A landscape with many peaks, sampled at points; each row gives a point and its height.
A climber steps from a point to whichever of its 4 nearest points has the largest rise for the distance, and stops where none of them is higher. Distance is the straight distance between rows; heights are no part of it.
z_387 height 5.19: [-30 -12 -3 10 12 -14 7 -8 9]
z_798 height 4.88: [15 0 -2 -3 -3 13 -6 10 -6]
z_702 height 4.35: [18 -8 10 1 -1 3 -18 0 -14]
z_254 height 2.52: [8 3 4 -3 -4 10 -14 -10 -1]
z_195 height 1.82: [-11 16 -3 16 -14 -9 0 6 8]
z_291 height 1.04: [-12 16 -5 -3 -2 8 11 -3 -10]
z_960 height 6.10: [14 0 -9 -15 10 21 2 -3 -10]
z_804 height 1.70: [-9 15 -5 2 -4 -3 7 -10 2]
z_584 height 2.03: [1 9 -12 -4 -1 18 6 9 -10]
z_239 height 5.23: [-29 -12 1 14 5 -18 9 5 10]
z_155 height 5.04: [7 7 -9 -6 -1 18 -5 -2 -7]
z_296 height 6.27: [27 -6 2 -18 5 2 1 12 -3]
z_859 height 4.24: [-17 -9 -8 9 15 -10 -6 -14 19]
z_630 height 3.37: [1 10 -7 1 -4 11 -9 -10 0]
z_107 height 2.25: [-4 12 -9 -6 4 7 2 -18 2]
z_585 height 2.87: [-17 11 -5 -4 9 -4 20 -12 1]
z_569 height 3.27: [-8 -4 -3 15 3 -16 -8 -5 19]
z_789 height 2.12: [5 9 9 13 -14 -7 -20 4 4]
z_796 height 4.43: [-29 -2 16 3 -6 -16 26 4 8]
z_299 height 1.30: [2 11 -3 3 1 -2 -7 -23 11]
z_210 height 4.28: [-20 3 -5 13 -2 -20 13 5 11]
z_547 height 6.11: [19 1 -7 -7 0 12 2 13 -3]
z_392 height 4.30: [-25 -8 -5 25 3 -20 -3 7 19]
z_783 height 4.14: [14 2 -2 5 -8 8 -12 12 -5]
z_45 height 6.60: [35 -9 8 -18 6 1 -4 3 -10]
z_27 height 7.09: [24 -9 -2 -13 8 16 -11 -5 -7]
z_713 height 7.50: [21 -2 3 -9 4 16 -16 -19 -14]
z_926 height 2.02: [-2 10 -2 14 -9 -7 -9 -6 10]
z_581 height 4.68: [-30 -18 14 -2 0 -6 27 -7 10]
z_229 height 6.47: [25 -8 -5 -19 4 12 3 9 -3]
z_968 height 5.17: [-29 -17 1 3 12 -7 10 -10 7]
z_775 height 4.64: [-30 -7 10 10 -4 -15 22 11 8]
z_909 height 0.94: [-16 15 -3 8 -4 -5 8 0 2]
z_177 height 2.11: [-15 15 -5 -5 3 11 13 -13 -10]
z_768 height 6.88: [26 -10 0 -20 7 12 -4 -5 -7]
z_362 height 6.23: [9 3 -8 -8 5 22 -6 -14 -6]
z_190 height 2.60: [-7 8 -2 15 -7 -18 -8 -1 16]
z_168 height 6.13: [-34 -22 9 -7 3 0 22 -8 8]
z_363 height 4.29: [20 -10 13 5 -4 -3 -22 11 -15]
z_950 height 5.90: [33 -7 12 -11 3 -19 -8 14 -15]
z_833 height 2.43: [-5 8 -4 9 4 -13 -8 -10 17]
z_867 height 4.99: [-35 -15 17 3 -4 -12 22 7 7]
z_611 height 6.43: [31 -13 7 -14 13 -5 -10 -4 -18]
z_961 height 5.32: [33 6 2 -18 -9 -3 8 22 0]
z_494 height 5.84: [-35 -15 10 8 5 -13 12 1 7]
z_974 height 4.47: [20 -8 7 -2 -5 7 -14 8 -7]
z_106 height 1.71: [1 16 -3 13 -13 2 -11 11 2]
z_794 height 4.80: [19 -7 1 -3 -5 9 -6 16 -4]
z_275 height 2.81: [3 7 -8 6 -11 12 -4 14 -8]
z_748 height 2.14: [6 11 -4 5 -11 7 -8 2 0]
z_739 height 0.26: [-15 18 -3 8 -9 -3 13 7 -8]
z_822 height 3.45: [8 -1 -12 0 -2 11 8 22 -5]
z_358 height 2.30: [10 8 3 5 -10 4 -17 -2 -5]
z_776 height 6.58: [31 -11 10 -24 12 3 -7 -6 -14]
z_777 height 3.34: [-20 1 -7 -1 12 -7 8 -18 8]

For each start below, name the point where the climber stops.
z_926 => z_494
z_974 => z_713
z_195 => z_494

Write out the way that a climber takes from each point below.
z_950 => z_45 > z_768 > z_27 > z_713
z_833 => z_569 > z_859 > z_387 > z_494
z_776 => z_27 > z_713

Two climbers start at each pair of points below. Name the first point that both come to, or write never.
z_358 and z_822 => z_547
z_296 and z_789 => z_27
z_363 and z_960 => z_27
